Points on a hilly landscape, in no order, each with its height.
From any point a ball rolls to the lowest of the 4 points nearest to it. It stops when none of these is lower. Distance is the straight distance between rows; heights are no part of it.
fikin: [ 92 127 137  97  97 115  63  87  92  71 107 105  82  73 118 104 116 116
 137 123 100 138 113 112  78  66 119  94  87  89  83  96  98 144 121 111
  69 125  79  80 125  93  94 111  55  54  84  47 128 102  88 123 135 132]  (h 842)
Kigig: [ 91 104  74  88  75 128  98 109 108 105 115  66  69 113  71  94  88 140
  93  71  95 103 118 101 116 113 105 109 106  76  92  99 105  77 110  89
  94  84  91 107 131 102  81  78  85  90 116  79  86  81 125  62  92 105]  (h 558)
kodo: [124  96  89  90  79 122 101 100 107 104 115 118  81 139  74  92  81  92
  70  81  89  57 104  72 147 114  93  86  76  87 140 114 119  65  91  73
 155  79 110 101  73  77  83  96  99 116 108 134  95 114 122  99  97 108]  (h 289)
Vol: [105  88 109  56  82 130  86  93 109 102  84  91  83 123 124 112  98 135
 113 118 109  91  90 115  81  78 114 142 114  71  77 104 109 111  92  73
  65  93  51  77 127 133  85  79  89  69 117  65  63  77  64  99 127  90]  (h 554)
tegog: [ 98  74 128  99  82  73  73  82 116  82  84  85 101  81 145 105 115 126
 159 151 127 131  90 122  68  74 136 127 100  95  52  81  82 155 107 108
  47 107  56  85  93 134  92 101  70  71  87  56 100  85  46 113 125 100]  (h 722)
vafo: [108  57  99 141  93  81 122 108  80  98 109 112 121  93  95  73  89 105
  88 105 101  80  96 100  91 137 100  92  97 113 117  99  98 120  90 114
 109 108 110  85  80  92 112 114 125 123 105 128 127 107 108 109  76  82]  (h 562)
duz: [105 107  81  89  79 106 105 119 122 116  98  88  88 127  72  97 103  93
  65  69  90  90 116  97 128 105  94  70  94  89 124 109 101  51 113  67
 126  71 104 119  97  87 111  71  95 101 105 120  78 101 127  63 110 117]  (h 71)
sedi: [110 108  87  67  93 127  76  85 107 105  92 127  87 115 107 121  94  84
 101 109 108 132  87  88  91  65 104  96  97  98  77  94  90  61  78  76
  83  80  74  78 136 140  79  65  94  57  74  85  68  85  65 107 113 123]  (h 617)
Pinut: [114  94  95 147 124  30 122 105  85 115  83  89 144  68 116  82 113  95
 109 125 102 103  97 118  69 112  94  76 114 143  94 110  95 120 121 126
  93 129 127 108  73  94 126 143 119 123 126 106 133 102  77  99  88  65]  (h 716)
kimu: [102  97 117  99 108 102  97  89 102  66  96 120  98  87 137  92  75  97
 141 134 123  90  90 103  82 104 123 123 100 125  86  81 103 125  87 116
  82 109  72  53  97  96  85 116 122  82  98  90  99  95  66 140 108  95]  (h 634)
dopiv: [ 89  69  73  82 102  96 120 115 115 109 101 101  86 128  90  94 105 121
  90  83  91  91  86  78  91 119  92 106 134 107 101  99  82  62  93  86
  86 101  87  96 110 109 112  74 142 113 113 107  52  55  96  92  96  69]  (h 423)
nalob: [102  72 112  75 106 101  99  91  98 101  85 130  96 123 122 102  71 125
 102 103 127  78  70  80  85 112 107 131 105 123  82  90 127  94  57  74
  82 100  88  64 107 123  80  80 125  94 119  85  61  68  59 127  78  76]  (h 456)
fati: [127 120 105 126 104  84 117  98  81  86 106 112 120  78 103  93 123  57
  94 114  84 111  98 100 108  98  81  93  74 111 106 104  97 110 111 125
 130 111 123 126  73  65 138 124 101 128  77 129 130 127 117  98  92  99]  (h 267)
ked: [ 95 121 123  77 115 117  77  89 102  87  97 102  82  97 126 112 106 125
 127 132 104 107  94 111  95  98 102 119 108  89  81  91  89 106  79  99
  84 111  64  69 112 118  80  91  86  84 105  68  80  96  81 117 107 119]  (h 750)
sebub: [ 76 109  73  87  92  78 123 115 107 113  99  59 117  84  98 117 133  90
  85  69  92 125 101 112  85  83 114 102 111  75  67  96  81  93 125  97
  85  91  88 134 102 121 111  88  95  93 106  94  83  95 109  91  95 100]  (h 86)
Dibek: [ 75 129  85 109  73 100  98 105 100 103  95  53  86  92  55 120 120  78
  77  78  79 123 107 112  99  71  95  71  82  55 126  92  76 103 169 111
 114  86 112 154 111  86 124 100  70  68  80  97 150 108 162  75 124 129]  (h 418)
pari: [106  89 131 111 105 107  71 121  86  81 104 102  80 101 110  76  88  95
 118 103 122  77 107  83  99 108  94 106  99 102 109 107 112 130  86 120
 121 123 118  94  96  84 107 140 102 127  78 111 120 112 119 108  91  99]  (h 367)
Basir: [ 89 114  70 134 101  71 136 103 103 121  98  58 142  79  76 121 133  74
  73  75  71 130 101  94 116 101  95  78  91 108  97 123  80  65 145 110
 105  93 104 153  90  87 132  92 104 119 100 123 103 121 112  67  85  86]  (h 482)
pes: [ 90 121 124  90  99 108  92 101 101  88 105  96  91  86 103 105 103 113
 125 101 106 119 119  93  86  85  93 106  81 107  91  90 103 102 104 106
  91 111 106  72 103  95  91 108  70  77  74  83 127 119 108  99 108 123]  (h 587)
lere: [ 98 107 108 118 116  93 104  91 100  90  86 119 104  77 109  98  94  92
 116 132 110  92  92 102  86  91 104  92  87 104 100  90 102 114  80 114
 126 105 119  76 100  94  94 113 100 106  94 113 134 113 106 110 105 102]  (h 483)
lat: [106  48 112 114 109  94 102  92  94  94  97 119  98 123 135  82  59 138
 103 106 135  63  85  89  87 134  74 133 121 152  83  90 109 118  58 102
  85 107  96  69  77 114  89 104 138 119 135  90  68  61  80 144  67  65]  (h 518)
mivi: [106 106  58  91  82 108 118 115 116 116  91  89 109 111  73 125 126  93
  69  62  84 140  83  92  90  77 133  90 127  85  67 100  89  53 105 108
  75  65  85 127 113 132 109  59 108  68 103 102  48 102  94  90 108  91]  (h 638)
Dumil: [ 98  79 128 124 125  92  88  82  76  89  89 137 106  80 129  75  79  98
 123 134 113  89  89 110  88 114  96  95 114 117 107  84 100 146  77 134
  97 136 123  77  72  80 111 124 116 109 119  93 143 110  87 126  91  79]  (h 563)
vub: [121 140 108  62  77 127  76  87 115  90 109 102  65 123  94 120  90 106
  85  72  93  94 123  83 142  79 107  93  76  61 121 113 126  72  96  80
 124  66 106 111 113  81  95  90  54  74  90  95  86 104 118  87 111 140]  (h 868)
Mani: [ 87 103  94  75  84 107 107 115 124 108  95  62  90 112  74 129 141 115
  77  72  89 145 102 110  86  84 122 107 124  44  84  93  93  76 118  88
  59  71  68 125 140 133 102  77  88  67 102  77  84  75 113  74 112 111]  (h 559)
zod: [114 125  70  99  74 110 115 111  99 120  86 134 106 125  91  98  87  76
  61  69  92  87  75  88 131  98  90  98  94 115 132 112 109  61  76  79
 161  85 115 103  94  99 115  80 124 120  93 142  59 109 105  80 101  98]  (h 397)
gugoz: [ 93 102 125  83 114 135  65  88  84  75  98 112  86  92 123 104  96 133
 134 122 114 120 116 105 105  86 103 116  89  82  71  97 102 125  85 122
  68 120  89  77 109  96  83 114  71  80 102  62 100  93  77 126 118 107]  (h 758)
zegad: [ 79  77 117 143 130  87 104  94  84 103 103  92 120  71 102  74  97 110
 127 115 119  87  90 119  86  99 102 108 100 106  88  92 109 147 114 118
  96 146 136 106  82  66 124 136 100 125  92 108 148  87 104 106  87  87]  (h 468)
lig: [127 110  75 113 107  74 128 107 113 136  97 118 123  79  98 127 118  34
  77  85  73 118  87 107 109  97  67  82  99 129 119 120  96  65 107 110
 136  78 111 109  80 109 127  80 114 127  80 135  88 118  87  78  94  94]  (h 485)
befaz: [103  83 116  67  83 115  88  87  97  89 107 101  78 110  96  98  93 163
 104  98  95  90 111 100 107  90 114 121 104  87  87 104 117  96  78  95
  75  89  82  72 123 123  77  96  87  86 108  69  84  79  98  91 108 103]  (h 588)
tufi: [ 85  86  86  92 107  95 105 115 117 124  81  58 106 102 118 114 129 117
 104  96  96 125  98 123  91  78 126 103 141 100  69  94  97 107 118  89
  73 100  72 106 111 123  90  79 104 101 130  84  84  76  77  75 118  84]  (h 651)
Tol: [ 96  93  86 122  85  85 142 120  89 121 112  67 123 107  67 103 118  89
  59  69  83 105 100 101 129 107  84  82  99 107 118 113  84  83 141  94
 124 102 111 134  98  74 131 112 105 138 100 145 113 105 133  75  79  82]  (h 321)
pumup: [105  91 102 130 129  62 114  98 104  95  84 106 110  87 126  92 102  80
 108 115 112 119  96 101  87  92 113 122 111 121  88  86 101 115 107 115
  81 107  75  86  85 101 116  91 112 106 112 104 105 115  79 103  86  88]  (h 600)
funo: [117 116 119  57 119 150  72  82 102  66 114 133  80 120 124 116  55 116
 141 117  96  70 137  87 103  99  93 110  70 103  86 105 102  87  46  55
 106  94  80  46 115 127  52 107  86  74  97  58  66  98 107 129 118 110]  (h 914)
dotuk: [ 91  98 123 108 129  87  82  95  83  78  98 114 109  74 113  88 110 112
 148 150 110 127  88 122  82  96 123 105 101 119  82  76  95 141 106 118
  72 143 102  86  94  96 106 125  94  92 109  81 128 106  77 107 115 107]  (h 648)
Bap: [123  95 113 111 119  99  95  91  97  92 104 154  91  99 121  81  80  76
 106 113 108  64 104  67  99 120  90 106  96 134 126  92  97 108  60 115
 112 107 121  85  80  78 103 129 135 114 113 129 120 115  89 131  96  84]  (h 448)
Zovi: [100 130  80  70  76 108  88  83 124 100 113  92  73  95  92 139 129  67
  72  78  97 130 114 102  79  85 116  79  87  69 110  84 100  77 112  86
  92  61  87 121 120 130  84  60  70  44  68  64  80 100 106  77 122 142]  (h 457)
biv: [105 123  67  96 110  69 113 112 106 123 103  77 115  85  98 122 141  45
  64  87  70 128  89  92  89  78  99  82 122 106  79 118  86  62 140 109
 105  73  96 122 115 119 111  63  94  88  94  98  89  95 101  81 106 119]  (h 322)
bipa: [ 91 138  75  85  76 111  95 103 111 104 109  81  76  83  80 117 126 101
  98  87  91 123 114 120 119  76  95  89  90  46 105  94  92  85 143 102
 105  74  98 123 127 101 116  92  61  68  85  99 111 114 139  88 113 142]  (h 527)
vopo: [118 120  90  73 102 108 100  93 104 103 103 118  82 114 113  97  78 101
  98 108 102  92 105  82 104  93 100 114 101 107  91 102 113  73  63  85
 101  81  85  76 126 120  79  77 123  89  98 108  72 100 106 108  88 104]  (h 401)
fizo: [ 83 122 105  97  99  93  98 108  97  89 103  64  86  78  75 107 121 119
 110  95 106 138 122 113  86  72 106  98 106  61  82  84 104 125 135 108
  79 116  86 117 112  87  78 125  63  91  90  63 133 101 123  95 112 139]  (h 630)
tezag: [114  62 131 145 126  64 119  82  78 101  75 123 143  66 152  85  74  90
 120 137 119  86  77 104  92 125  97 112 126 153  89  99  96 141  88 137
  82 133 130  69  53 110 110 124 128 114 125  84 121  93  77 140  75  59]  (h 682)
tibo: [ 81 105 122  82 101 102  75  98  97  96  97  85  74  88  89 119 103 137
 123 104 102 125 110 122  88  71 106 115  85  83  81  92  97 123 115 106
  63 112  70  92 126 102  84  98  67  82  97  72 112 105  92  85 126 115]  (h 625)
ropo: [130 150  82  90  77 121 118 108 114 102 102 110  94 122  91  96 103  56
  67  81  80  89  92  80 148  97  97  78  93  98 145 110 121  94  98 100
 162  83 113 119  90  68 111  96  89  96  96 125  98 120 117  84  99 126]  (h 379)
muze: [104  99 114  90 117 120  83  81 112  84  93 132  83 110 116 100  80 117
 149 128 121  77  96  94  97 107 116 145  93 138  80  91 114 110  57 102
  96  93  78  45 116 105  69 105  99  94 103  92  85  88  68 119 108  99]  (h 535)
tutoz: [ 79  44 128 105  98 114  73  95  67 104 103  82  82 103  96  60  57 127
 126 114 119  59 114 122  86 113  99 104 111 101  97  86 125 149  94  99
  60 148 145  92  92  78  96 144  82 122 105  98 140  90  93 102  81  83]  (h 616)
libet: [103 122  60  75 101  97 100  94 120 110  99 111 104  99  91 118 121  61
  82  78  76 150  92  91  86  85 115  75 111 110 106  93  86  48  90  83
  94  73  93 112 111 134 106  36  94  58  74  83  81  97  96  89 121 124]  (h 567)
zis: [123  62 110 117 108 114  89  71  73  79  96 136 106 120 133  62  30 101
 108 103 110  48  93  78 104 148  90 123  98 147 132  94 104 120  34 109
 117 117 116  72  65 104  86 130 147 114 122 117 101 108  99 168  82  88]  (h 575)
repen: [ 96 139  82 146 104  63 128 110  99 109 104  76 141  75  66 123 127  55
  89  76  73 100 100 119 116  97  76  79  84  99 113 113  91  96 138 101
 124  94 122 155  95  64 151 109  84 131  81 138 140 123 130  68  97 100]  (h 402)
rizu: [106 101 104 118 108  93 111  94 103 110  90 148 120 106 132  98  77  65
  85 103 106  76  71  97 116 136  92 117 101 151 126 121 100  86  50 114
 139  98 108  68  79 112  95  80 148 136  93 128  75  98  75 119  73  79]  (h 492)
togab: [ 86  63 114 132 129  67 112 103  72 112  93  82 128  83 131  84 102 112
 131 130 130  96  88 123  80 118 108 101 113 120  90  80  79 140 103 116
  93 125 106  88  81  90 122 121 129 114 118  93 125  79  78 137  94  75]  (h 570)
beg: [107 153  78 116  96  83  92 103 100  90 110  92 109  77  93 120 128  39
  87  83  86 125 112 109 105  83  91  77  82  91 122  95  91  99 141  79
 121  90 106 135  98  90 128  88  81  83  74 100 141 109 126  98 107 131]  (h 101)
Nopu: [110 102  85 121  86  88 141 114 104 119 101  88 128 106  78  95  91  66
  57  85  68  71  90 102 116 135  77  90 112 140 119 136 125  75 105  99
 130 102 112 121  82  79 123  92 123 150  98 139  80 121 101  90  68  66]  (h 481)
zogom: [ 90  79 119  90 111  92 108  99  94  92  99 103  90 109 126  86  82 134
 115 111 124  89  77 106  93 109 107 121 106 110  93  95  92 135 102 112
  71 127  84  69  91 124  84  97  96  94 119  94  99  80  72 120 104  85]  (h 539)
gako: [113  92  91  79 102 109 102 109  96 123 109 112  79 131  78  93  79 118
  83  93  83  76  92  77 105 112  90 110 100  87 115 104 110  69  76  65
 123  87  92  84 100 110  91  85 110 104 113 114  55  79 101 106  94  91]  (h 498)
pevom: [ 97  80 126  76  99 123  89  79  89  83 100 119  81 111 107  93  71 147
 137 109 112  81 104 103  95 119  97 120 108  96  91 103 112 122  77 101
  61 116  81  74 102 106  62 120  97 103 116  77  88  80  83 111  92  93]  (h 230)
Sizi: [ 88 116  87 107  54 121 120 123  99 111 119  66  87 114  68  98 106 123
  73  57  98  98 125 108 129  91 111  79  99  69 108 101 105  71 148  59
 101  87  94 127 119  96 109  88  81  90 118  96  91  99 141  62 100 109]  (h 427)
vefen: [ 74 110  87  84  87  83  90 111 116 133 103  44 102 100  77 118 131 113
  79  71  94 131 128 125  95  72 116  90 104  50  79  97  83  74 152  81
  85  85  92 141 121 113  98  89  81  71 103  72 116  70 126  60 108 114]  (h 503)
fumu: [132 101 100  95  93 113  91  93 111  93 104 132  75 118 105 101  91  79
  92  94 106  75 101  74 111 113  97  92  92 110 125 101 111  83  77  96
 140  82  96  81  97  94  83 104 120 101  88 125  83 114  98 105 105 103]  (h 290)
gez: [108 125  71 147 117  58 134  99  91 131  98  84 153  81  96 115 142  30
  82 100  78 124  87 107  97  83  70  79 100 137 111 105  80  82 132 127
 109  82 104 133  73  93 130 111 107 126  80 131 130 144  93  88  92  78]  (h 526)
gem: [126 135  91 116  84  94 113 110 102 100 102  93 112  93  85 114 135  35
  76  77  73 102  96  97 113  84  97  85  82  99 115 100  91 108 122  97
 151  87 113 122  92  66 125 110  82 119  95 127 116 138 117  79 106 128]  (h 270)
kop: [ 84 102  56 117 100  76 138 123 114 105  94 114 115  93  84 112 109  76
  58  86  72 111  96  93  88 111  82  87 118 128 106 136  99  55 109  94
 118  92 111 113 108 128 108  55 122 114 100 120  67 112  91  84  91  58]  (h 573)
duk: [ 93 139 104  83 106 105 103 107 114  99 104  91  96  76  94 123 130 107
 105  97  95 141 121 117  77  55 127 105 116  78  80  90  89 101 124 107
  88 101  87  91 121 112  91  98  72  76  97  61 105  91  93  95 120 128]  (h 467)
nuvet: [111  58 121  60  97 116  81  77  99  73  86 126  81 112 134 107  72 142
 126 116 109  84  91 111  84  90 109 147  84 116  82  94 106 118  61  78
  48 100  55  54  98 135  62  84 103  85 120  62  63  75  50 128 113  85]  (h 122)
viku: [ 96  77  97 140 122  69 121 108  77 108 102  81 127  87  98  85  97  99
  93 100 109 101 101 111  97 121  79  78 119 116 105 102  82 106 133 111
 108 109 109 132  82  90 121 126 124 146 109 133 124 100  92  95  70  73]  (h 646)
Bet: [ 98 113 121  68  92 130  72  94 104  80 103 116  82 113  90  98  80 127
 132 110 109  80 110  81 125 103  99 100  81  82 108 118 110  97  75  95
 124  87 107  76 115  93  78 118  95  92  98  91 103 127 114 114 106 114]  (h 896)
zera: [108 107  90  49  81 118  78  91 120 106 113 104  70 128  69 114  72 123
  93 100  94  84 122  78 133  91  95  95  82  78 105 110 111  65  78  57
 122  60  81 105 123 117  76  84  71  73 108  84  61  97 106  88  91 119]  (h 806)
Diz: [111 106 101 110  81 116 115 114  90 115 112  99 120 113  78  91 105  80
  88  92  83  87  96  91 128 121  98  92  88 107 142 114 105 103 104 111
 133 104 131 117  84  57 125 120 106 132  99 158 110 106 122  88 106 109]  (h 99)
Rofo: [108  60 145 111 100 125  84  88  93 113 104 135  91 120 111  52  57 124
 100 109 103  45 112  78 121 144  74  99  84 105 124 105 123 114  51  97
  99 118 126  81  80  66  73 132 120 136 126 115 132 102 105 150  85  85]  (h 487)
nir: [ 75  80 102 125 105  95  99 114  80  90 100  85 120  83  92  81 107 113
 102 104 106 101  93  95  97  86 101  89  98  84  95 102 101 112 126 121
 116 130 121 129  94  76 113 129  95 105  87 110 135 111 125  88  89  98]  (h 354)
mag: [105 152  83  91  92 106  86 105 108  95 107 102  72  94 115 114 110  88
 107 113  94 135 116  95  96  74 100  81  81  75 116 107 102  74 110 100
  97  78  88  98 124 125  69  89  69  65  88  71 105 110 103  88 121 135]  (h 253)
vubi: [ 92  69 120 144 109 106  99 112  76  99  96 113  85 113  89  60  69 127
 112 111 110  67 102  93 110 135  87  93 110  96 103 101 105 130  89 124
 109 124 137  91  90  71 109 138 105 141 104 122 121 107 113 115  92  96]  (h 449)
delet: [ 85 119 126  76 106 135  55  88  95  62 112 112  73 117  96 110  88 144
 142 106 112  92 128 100 111 109 113 113  62  78  82 108 114 107  82 107
  74  97  89  73 124 104  75 116  67  80  82  62 105  99 113 105 128 110]  (h 797)
boso: [ 78 132  74  98  94  93  90  97 118 105  92  84 100  80  86 142 145  61
  81  85  87 150  82 105  98  83 121  85 110  70  83  78  83  73 120  93
  71  68  89 113 119 124 103  55  79  63 112  83  84  97 100  80 104 131]  (h 565)
Sisa: [103  97  83  44  75 121  95 109 109 105  98  82  75 127  75 111  93 134
  80  76  91  86 110  82  94  88 106 101 110  70  97 106 112  53  98  60
  83  75  74 106 144 139  89  79  86  90  96  75  58  78 111  75 103 104]  (h 725)
digi: [ 85  99  64  89  95  87 104 101 114 136 107  47 126  91  90 131 149  86
  73  75  93 149 103 126  78  66 118  99 128  79  75  87  84  84 139  93
  57  88  77 132 113 116 101  90  83  89 105  74  82  91  96  79 119 105]  (h 334)
Vusul: [ 87 127  91 106 111  85 100  95  96 112 115  81 110  78  90 104 131  86
 102 103  90 116 113 115  99  84 106 106 107  94 100 100  93 106 135 110
 108 107 100 111  86 100  98  94  86  85  93 114 133 111 107  91  96 108]  (h 281)
pusas: [ 96  88 104 141  97  86 126 117  78  78 105  88 110  89  64  90 110  92
  88 101  84  92 103  98 111 112 103  78  83  89 131 107 118 122 123 119
 118 123 138 132  78  51 145 135  89 136  82 150 133 124 134  97  77  88]  (h 296)
Veten: [ 85  99 122 129 137  55  87  87  97  92  90 106 142  57 153  95 104  65
 134 157 110 108  99 136  87 108 111 107 104 126  71  77 102 140  93 137
  96 133 103  90  71  99 115 126 114  98  99  91 131 108  63 115 100  92]  (h 710)
Pekiz: [ 69  78 153  61  88 131  69  96  98  79  95  73  78 100 120 101 107 139
 144 115 133 114 121 127  96  83 121 120 100  75  62 100 105 137  98  90
  39 126  89  83 113  99  94 136  48 108 101  53 113  93  76  92 134 106]  (h 876)
bel: [112  77 146 105 101 133  77  88  77  92 104 144  89 107 116  73  58  84
 115 122 106  56 105  86 111 126  89 106  91 108 135  95 108 145  57 116
 120 128 148 107  87  62  91 146 129 132  91 118 143 121 102 138  90 110]  (h 264)
zefed: [104 110  81  80  76 112 100 112 104 105 104  93  82 116  72  92 107 124
  84  87 106  88  93  89 113  82  89  96  91  80 116 104 110  90 107 100
 102  97  94 109 103  92  98 100  81  98  93 107  93 103 128  94  92 118]  (h 323)
lif: [111 107  98 103 122  98 104  95 114  89  97 144  91 102 135 104  85  80
 123 125 125  75  79  91 103 113  97 110 104 139 102 102 109  91  63 107
 118  97 103  67  94 120  79  95 125  95  90 114  86 106  81 114 102  90]  (h 404)
voze: [116  89  94  95 114  98 101  94  96  83 107 120 110 112 106  85  65 116
  95  95 128  73  93  91 105 127  96 106  88 113 116  97 111 107  72 108
 121 109  94  87  97 102  87 100 135 117 105 110  87  90  96 127  80  87]  (h 410)
mamar: [ 97  93  81  66 100  99  94 107 103 114  85 102  92  93 104 110 119 107
  92 103  97 114  92 103  97  92 108  91 122  79  92  97  85  84  87  82
  98  92  81  92 117 131  87  71 101  85 107  95  70  89  96  94 103  96]  (h 515)
bis: [107  77  79 102 116  82 122 116  97 110  86 100 115 136  98 108  81 112
  78  99 100  70  87  76  91 125  83 105 109 142 103 125  97  77  77  72
 102  94 104  95 102 102  97  66 141 115 116 107  58  86  89  95  69  60]  (h 520)
rebe: [106 102 140 103 124 143  67  93 103  79  94 132  83  88 127  73  69  98
 145 126 118  79 124 100  94 107 102 104  77 111  97  83 112 146  81 126
  98 117 128  61  82  78  95 126 106  87  76 101 132 125 101 122  99 118]  (h 533)
kazi: [109  90  76 104  79  95 135 117 104 113  86 100 100 133  64  90  87 105
  52  72  72  72  97  89 127 119  75  97 117 113 130 123 105  53 101  65
 131  91 108 125  81  88 116  79 128 133 118 145  55  89 103  99  90  68]  (h 466)
Lasa: [114  82 144 127 124 104  85  63  89  86  94 150  98  80 149  53  46  68
 143 125 109  65 101 101 112 124 105 106  90 129 109  97  97 141  41 126
 130 140 150  87  72  65  96 134 131 119  89 127 130 119  83 150  88  83]  (h 469)
nibet: [107  72 105 145 115  73 134 110  92 117  81 109 119  90 109  76  77 105
  83 108  98  70  81  97  83 143  92  92 112 156  95 121  86 116 100 120
 103 114 117  97  77 102 115 108 122 125 109 124  96  92  79 125  62  59]  (h 662)
Tege: [114 110 113  89 121  82  95  80 120 105  91  90 115  82 135 112 130  99
 124 137 119 143  92 122  74  69 130 108 113  92  69  88  77 125 129 114
  63 105  70 103 105 136 105  89  79  76 104  56 108  83  65 104 131 115]  (h 601)
pef: [ 88  59 108 124 112  96 120 109  88 105 101  93 105  87 102  85 104 115
  96 111 114  97  96  99  84 118  95 104 101 108  83  91 108 117  96 118
  87 133 106 110  85  90 101 121 119 111 106 102 117  95  95  92 102  77]  (h 488)
Zez: [120 114  99 120 100  91 111 103  99  92 104 130 131 101 100  96 100  55
  91 100  97  85  75 100 113 122  76  93 108 134 112 108  99  93  93 131
 141  93 111  95  77  94 114 100 125 130  96 144  96 114  93 104  75  86]  (h 384)
gizug: [106 152  98  75  65 131  78 107 122  90 125  85  72 111  75 133 111  88
  86  69  81 109 146  83 121  75 121  83  60  65 116 103 108  89 130 102
  99  69  92 116 131  85  96  87  57  40  59  70  97 109 144  65 136 149]  (h 715)
Rodo: [ 72  92  80 136 127  55 142 104 104 121 108  57 148  98  86 103 133  98
  86 104  75 147  83 112  85  90 104  98 126 121 100 107  79  91 134 100
  96  84  85 131 102 108 126 107 127 125 109 109 103 104  89  84  90  79]  (h 626)
vamu: [ 90 138  80  96 113  78 112 100 110 120 113 117 116  75  92 137 137  44
  89  95 114 137  70  92  77  87  89  83 103  97  90  99  80  89 120 114
  98  84  99 101  95 105 109  80  94  90  88 103  92 108 100  87 112 115]  (h 422)
gezam: [ 95  82 112  73  74 119  92  88 102 109  98  81 108  99 117 106 118 145
 128 109 114 124  82 116  70  67 122 124 108  74  70  90  93 125 108  93
  52 114  61  97 111 124  80  83  76  86 117  58  80  88  75 100 125 106]  (h 768)
givep: [ 83 100 107 112  88 118  95 104  78  94 109 111  88 106  88  82  86  99
 100  82  97  85 109 102 102 111  91  93  79  67 114 113 108 104 108  96
 134 103 118 125 100  70 114 111  95 115  85 126 117 119 138  85 108  97]  (h 134)
kun: [ 93  63 130  69  94 138  68  78  98  65 113  98  83 135  87  83  63 177
 123  97 113  59 125  94  90 125  95 116  97  81  96  95 126 110  57  77
  83 111 126  78 103  95  61 117  77 105 108  67  89  78 107 116 115  90]  (h 133)
Ramol: [ 84 122  92 106 109 104 101 110 102  99 108  79  98  89  70 111 129  95
  89  81  82 116 111 101 108  90  83  82  86  65 104  91  97 114 143  91
 110  79  87 127 117  92 115  99  84  98  92 103 121 115 141  71  92 119]  (h 360)
fuve: [ 97  52 113 105 109 104  87 111  93  88  99 107  80 120  99  58  55 145
  94  96 120  63  99  97  97 135  90 109 107 109  95  83 118 123  68  97
  85 119 105  80  82 102  71 118 135 125 121 102 100  68  93 121  80  70]  (h 221)
Vaz: [ 92 121  81  88 111  85  89  90 117 115  95  86 117  75  98 142 149  64
  91 106  97 160  89 106  80  71 108  93 119  82  85  90  71  91 121 104
  78  88  97 113 108 128  94  76 103  78 103  83 100  99  80  91 105 123]  (h 495)
moz: [ 79 113  74 120  86  83 119 113  94 111 104  42 113  85  70 108 128 108
  80  68  81 113 107 114 106  86  89  81  97  72 116  93  92  86 161  87
 104  81 107 151 116  73 120 109  97 103  96 119 123 110 143  69  96 111]  (h 572)
sofed: [105  87  51  82  86  98 117 127 132 112 107  91 108 130  74 111 111 100
  50  69  93  97  92  73 130 109  95  85 109  93 122 122  97  38  93  62
 115  72  97 120 121 126 107  35 128  92 109 109  49  89 115  68  94  99]  (h 271)
tig: [119  68 110 111  88 115  90  94  82  98  98 121  93 131  95  56  63 107
  90  95  92  61 101  83 129 136  66 114  92 120 130 103 102 106  63  96
 132 111 139  90  62  68 100 112 126 127 106 141  91 102 108 124  86  85]  (h 250)

Where does a ball stop that starts at each point below?
Veten: Diz
togab: Diz
tezag: Diz
kimu: duz
viku: Diz

Call two points neighbours if one is among the 4 nearest of the other. Go from one point of each pair to the other, from neighbour to neighbour, staying as low as possible. Name the highest point that can't be avoided.
mag / fuve: Vaz
bel / duz: pari
Diz / tig: voze
beg / duz: zefed
beg / Diz: gem
fuve / nuvet: pevom
